Each row is a point on a tangle of strands that fork, close into loops and nearly touch. The rows are in no order.
Two points are linked if the straight distance between their rows is under 84.7. Some points are linked to none.
Rubab: [  2 -22  21  29  21  40 -22  10   4 -42  -4  -3 -34  -5   9  53 -17   0
 -28  -1 -15 -17   4]
Vopa: [-42  -5  28 -43 -13 -38  70  31  33  38 -39 -19  -6 -25   3  14  21  -5
  12  31 -21  10 -11]
kof: [ 43  31 -42   2  -9 -37  -2   5  -5  28   5  -3  10 -18  -9  43  -7 -11
  11  26  23 -21 -19]
Rurad: [-15 -17 -15  18   6 -32   8  20  -2  -9  22  62 -22   9   9 -23  -5  -2
  -5 -21   1   8  -3]
fida: [ 15  16  17  16   8  57 -45 -24   7   9  -5 -68  14   9   0 -10 -11 -15
  -1   1   0 -19   2]
det: [-32  -9  28 -28 -36   8  30  23  16  29 -45 -23   6  -5   5 -64  38  10
  35 -17 -57  -3  -9]
tudul: [  4  -4 -27  10 -34 -22 -31   6   4  13   9   2  -5   4  -2 -72  23 -20
  28 -44  -9  -1  -8]
Zufim: [ 30  20 -36 -11 -27 -49   4  10 -11   1  11   3 -13 -22 -21  21  12 -28
   3  45  -2 -21 -18]
suz: [ -1   2   5 -16  -9 -14  32  17  24  24 -11  -4  10 -23  -8  -3  18  -5
   4   0  -8 -10  -4]
gabib: [-10 -26  15   2 -32 -47  14  22  29 -37 -10  54 -41 -32 -22  -1  11   7
  13 -29 -31  -3  15]
Karet: [ -6  -4  -5  14  51  35 -16  -9 -29  16   0 -29   5  48  16  28 -19   2
 -25 -19  25  13 -16]
sefiz: [-15 -28  -7   8  12  24  22  37  -4 -19 -25 -11 -23   2  24  -8  28  -2
  -1 -15 -36  -8 -17]
Nubur: [  8 -18  -1  28  13   9 -28   8 -16 -31  21  24 -39  12   4  39 -15  -1
 -34   1   0  -3   1]
lavud: [-26  -1  -5 -28   0  -9  59  49 -25  -4 -20  -9 -24  23  24  -4  31 -29
   4  40 -33  11 -41]
Puzim: [ 58   0  20  25   7  47  -4  -2  -2 -21  -3  14  44  25 -12  12 -11  56
   9  -7  11  -3  34]
fabis: [-25  -6  31 -23 -41  -3  26  11  32  17 -26   1  10 -30 -11 -38  25   4
  22  -1 -32  -7   5]
beruk: [-40 -17  -3  -5  33 -26  55  39  14  -2 -26  26 -28   1  25  18  10 -21
   1   9  -9   6 -21]
miroz: [ -7   2   4   6   2  24 -34 -22  10  15  -1 -17   4   3   3 -24 -21 -14
   4 -19   9   1   3]
zad: [-19  13  19 -48  -3 -26  62   8  35  44 -13  -7  20 -34 -10  33  20   4
  -5  29   7  -6  -3]
girin: [ 24 -16  41  27  18  42   8 -19   5 -14  -7  32  37  26  -4 -18 -19  55
  21 -29   9   9  39]
Fuvan: [ 37   3   1  11 -34   0 -14   3  42   1  -9   9   7 -35 -11 -17   6  19
  34 -18 -12 -28  31]
gom: [-36 -15  15  12  21   7 -14   3  16 -10 -24 -36 -34 -16  12  52  -8 -50
 -23  14 -15  -7 -12]
Fir: [ -8 -24  20  36  14 -11 -48 -16   6  22   5  36   9  17 -12   8 -49  10
  20 -36  18  16  40]
pina: [ 65  22 -32  12 -32 -11 -37 -27  -6  45   2 -22  37 -11 -21  20 -13  12
  29   2  16 -13   1]
Sime: [ -3 -12  33  23  13  15  -7 -32   7  -6  -1  42  30  14 -15 -16 -41  29
  13 -22  14  33  45]
Remuf: [ 30  28  16   6 -49  -4 -34 -31  18 -18  12 -27  -2 -43 -37  42  -5 -11
  -6  46   7 -20  18]
mari: [  7  11  29 -13  39  29  -6 -31  27  44 -33 -26  44  12  -1  25 -19  16
  21 -28  45   2  22]
tudez: [-27   6 -21 -10  29  20  21  31 -22  14 -23 -59   4  28  49 -20  47 -21
   7 -17 -18 -10 -35]
Nav: [ 11  12 -17  -6 -20 -38  -3  13 -20 -41  24  15 -43  -8 -15  49   4 -29
 -18  62 -10 -15 -12]
Ligag: [ 51  32  -6  10 -43  -5 -34 -34   9  15   8 -17  21 -36 -34  38 -16  10
  18  30   8 -16  22]
Rezu: [-65 -30  27 -26   7  13  34 -28  28  -4 -26 -12  -7 -27   0 -37  -9 -18
 -13   2 -14  16   3]
vuku: [-52 -15  -2  10  27 -39  23  42   7 -11 -35  11 -42  -3  24  40   6 -55
  19  18 -25  -4 -24]
pivot: [  3   8  28 -18  26   3  15 -19  42  39 -25   5  45 -18 -20  26 -25  30
  16 -16  45   0  35]
gilo: [-41 -12  14  11   4   4 -45 -36  -7  12  11  -4  -8  10  -6 -22 -44 -33
 -12 -13  12  21   3]
gos: [ 19 -15  21  31   1   1 -61 -24  36  11  -6  30   8 -11 -20 -13 -39   8
  38 -33   6  -1  47]
Zat: [-26 -37  28   1  -9   4  21   9  26 -40 -11  36 -28 -37 -11 -13  -7   4
  -3  -4 -31   8  18]
fole: [-32 -23  45  -8 -38  18 -11 -14   8 -47 -19 -25 -42 -32 -17 -14  -1 -33
 -11  26 -48   1   3]
faf: [ -4 -24   3   6 -11 -28  32  27  25  -9   3  72  -3 -23  -2 -26   9  25
  13 -28 -12   9  11]
mebi: [-15  24 -38  -5  26 -16   2  24 -10  39 -22 -55  22  14  44  -4  32 -34
  27 -18   4 -22 -33]
nofe: [ 21   0 -38  24 -18 -41 -50   0  11  27  13  23   0   9   2 -33  -8  -1
  36 -46   3  -2   4]
soket: [  1   5  27  -9 -41  13  -9 -14  15 -25   2 -25 -13 -39 -27  11   6 -19
 -19  32 -18 -12   8]
teluv: [-30 -30  23  19   6   1  -3  -7  17 -33   4  61 -15 -13  -4   4 -29  15
 -17 -16  -4  15  26]
semo: [ -1 -15  32  -6 -41  18 -11  20  -1 -40 -31 -36 -43 -21  -7  -7  29 -12
  15   6 -61 -17  -4]
Kov: [-35  -6  -1 -20  -4 -22  26  -6 -15 -28  25  20 -18   5  -5 -18   0 -28
 -32  30   0  16 -15]
sobe: [ 16  -6 -38  28   7 -34 -29  20  -9   9  22  48 -15  18   8  -5  -8  -4
  13 -24   7  -6  -3]
Zofef: [-33  -4   0   0  17  -6  -6 -13 -18  -4  20   1 -20  12   0   3 -23 -33
 -37   9  15  17 -17]
tik: [ -8  -5  23 -17  53  61   6 -36 -30  -3 -10 -36  23  38  14  14 -16  23
 -24  -4  32  18   0]
mup: [ -9  20   2 -61  34  -8  46 -13   4  36   1 -11  35   2   8  11  15  22
 -12   4  45  13  -5]
fasop: [ 59   2 -14  31 -19  18 -47   6   6 -41  10  -9 -27 -14  -9  46   2  35
  14  -1 -17 -31  25]
lin: [  2   2 -11 -14  19  10  27  -3 -19   7  18  11  25  26   8 -24  -7  19
 -17 -14  24  15 -11]
Sog: [ 42   3 -13  19 -47 -18 -45   3  27  -7 -13 -19 -22 -42 -17   7  14   3
  52 -26 -23 -38  18]
zulaz: [  2  15  -3   9 -21 -38 -34 -38 -20   8  31  21  15   7 -29  13 -30 -11
 -21  21  31  25  12]
Som: [-28  17  26 -46  39  22   1 -44  17  46 -33 -46  29  -7  16  -4   1   3
   5 -19  41   4   5]
tusov: [ 13   9  -6 -16 -61 -55  23  29   5  -5   5  26  -3 -24 -22 -30  33  -1
  24   6 -26  -8  -3]
nitip: [ 33   3 -50  17 -19 -13 -39   9 -29  -3  26  -4 -12  21  10 -41  24 -10
  10 -22 -13 -11 -21]
Gezub: [ 21 -16  34  34  32  71 -23   2  12 -34 -21  -9 -14  11  11  21 -19  21
  -6  -9 -15 -22  20]
Med: [ 17  17 -19   6  -6 -54 -10 -11 -15  21  21  45  20   3 -24  30 -36   7
   0  18  43   9  12]
divot: [ 13  -5 -21  35  24  30 -54   0 -32   3   6 -32 -10  38  19  20 -14 -12
 -13 -14   7  -6 -18]
Leso: [-25  -5 -19 -16  56  14  41   7 -13   7   2   9   7  34  34 -20  12  17
 -14 -25  17  15 -21]
dafat: [ 15   3  14  11 -14  52 -25  -3   3 -18  -5 -48  -7  -4   4 -31  22 -11
   6   3 -30 -25   5]
zino: [ 61  24 -52  10   1 -27 -14  -5 -12  56   7 -10  29   2  -3  29 -14  15
  35  -4  28 -19 -18]
tetos: [ 13 -19  16  11  -8  51   4  23   8 -38 -11 -18 -21 -11   9 -10  34   9
   1  -4 -39 -24   0]
Tanok: [-38  14  -2 -39  33 -12  25  -6  22  42 -17 -38  18  -9  16   0  12 -15
   3  -6  24   5 -16]
Bazor: [-77 -24  13 -28  21  -9  25 -34   1  -2  -3  11 -17  -7   5 -37 -24 -22
 -31   2  11  31  -2]
podag: [ 60  19 -66  13 -19 -14 -23  16 -26  19  19 -22   3   8  15 -13  26  -1
  31  -5  -3 -29 -28]
pomi: [  2  30   2 -24   4 -36  49  -6   5  16  24  49  39  -2 -19   1  -7  28
 -11  11  41  26  12]
Febuv: [-34   1  -2   4 -25 -22 -16 -19 -43 -39  48  18 -34   7  -9 -22  -6 -37
 -40  39 -16  20 -13]
Motan: [ 10  19 -18   0 -29 -51  14 -12   1  13  26  64  35 -14 -20  -7 -13  24
   1   7  30  18  16]
fimaf: [ 17   7  38  20 -19   5 -21 -25  41  -9  -7  19  17 -33 -19 -33 -16  12
  26 -14  -1  -7  40]
zekiv: [ 12   5 -13   8   8  -3   1  14 -37 -48  43  28 -37  15  -4  43   0   0
 -48  46   2  -1  -6]
mem: [-32  -9   1 -28 -13  -4  50  11 -16 -25   2 -10 -19   1  -1 -18  22 -19
 -30  39 -29  21 -28]
pif: [-60 -23  35 -38   2   1  58   6  23  16 -43 -23  -9 -24   7  -8  17   0
   0  24 -33  21  -9]
rap: [  3  10  -8  -8  19  62   4   5 -16  -4  -5 -63  -3  23  23  -4  18  -5
 -31   9  -5 -11 -25]
dedub: [-33 -13 -21  -2  59 -18  42  33   7  14 -13  43  -3  20  36   0   0   2
  12 -24  18   3 -14]
Beka: [-22  -4  -4 -10   3 -10  33  53 -12   3 -41 -33  -8  19  37  -2  42 -18
  17  -1 -41  -2 -41]
Rak: [ -3 -11  11  10   5  -6  23   3  -1 -22  22  66  11   3  -7  14 -23  33
 -21  -5  21  23  17]
vap: [ 37   0 -29  23  13  41 -37   7 -32   1  17 -21  15  49  14 -23  -3  20
  -4 -26   6   5  -8]
zube: [ 20  30 -58   7   5  -8  -1  31 -28  27  -2 -43   9  24  31  -8  40 -24
  22  -2  -4 -26 -39]
kula: [ 38  13 -36  12 -13  16 -31  -4 -45   9  41  -7  42  47   8 -52   4  22
   0 -22   5  17  -3]
Rivo: [  1  29  -4 -32  11   9   6 -27 -21  14  18 -43  15  14  -6  29  -6 -12
 -41  37  29  12 -17]
zozif: [-25   1   3 -35  40  59  22 -27 -20  -1   5 -49   8  17  20 -12   6  11
 -35   9  16  13 -15]
tavev: [ -3  23  13 -49  25 -11  58 -15  -3  12  11  19  38  12 -12  34  -3  23
 -33  35  51  22   0]
bok: [ 34   3  -5  23 -21   9 -57  -2  19 -21   5 -24 -30 -28 -14  23   4  -4
  14 -13 -16 -32  15]
geket: [-15  20  -8  18 -33 -32 -45 -25 -47 -22  56  27 -15   8 -18 -13 -18 -17
 -36  33   9  28   9]
voki: [ 16   6  -8   7   6   1  29   1 -38 -11  36  55  31  38 -11  -8  -7  42
 -20  -2  31  31   7]
mizeg: [ 72  -4   1  34  -8  39 -26  14   5 -27   5  12   7   1  -2  16   1  52
  18 -19 -11 -19  32]

A fork is a point with three links, a tip a point with one. Leave the first point through the second and follow the links. Name the first fork or tip that comes.
pina / zino: Gezub
Rak / teluv: Beka
tudul / nofe: vuku
Rubab / Nubur: tetos
Kov / Febuv: pivot
Som / Tanok: Kov

A piece is all that can be reached along the links. How many separate loops has the piece of each point below (a circle has one, a figure eight two, a Y none), and how many tips (points with one link)?
dedub: loops 1, tips 3
fimaf: loops 1, tips 0
zad: loops 0, tips 2
kula: loops 0, tips 2
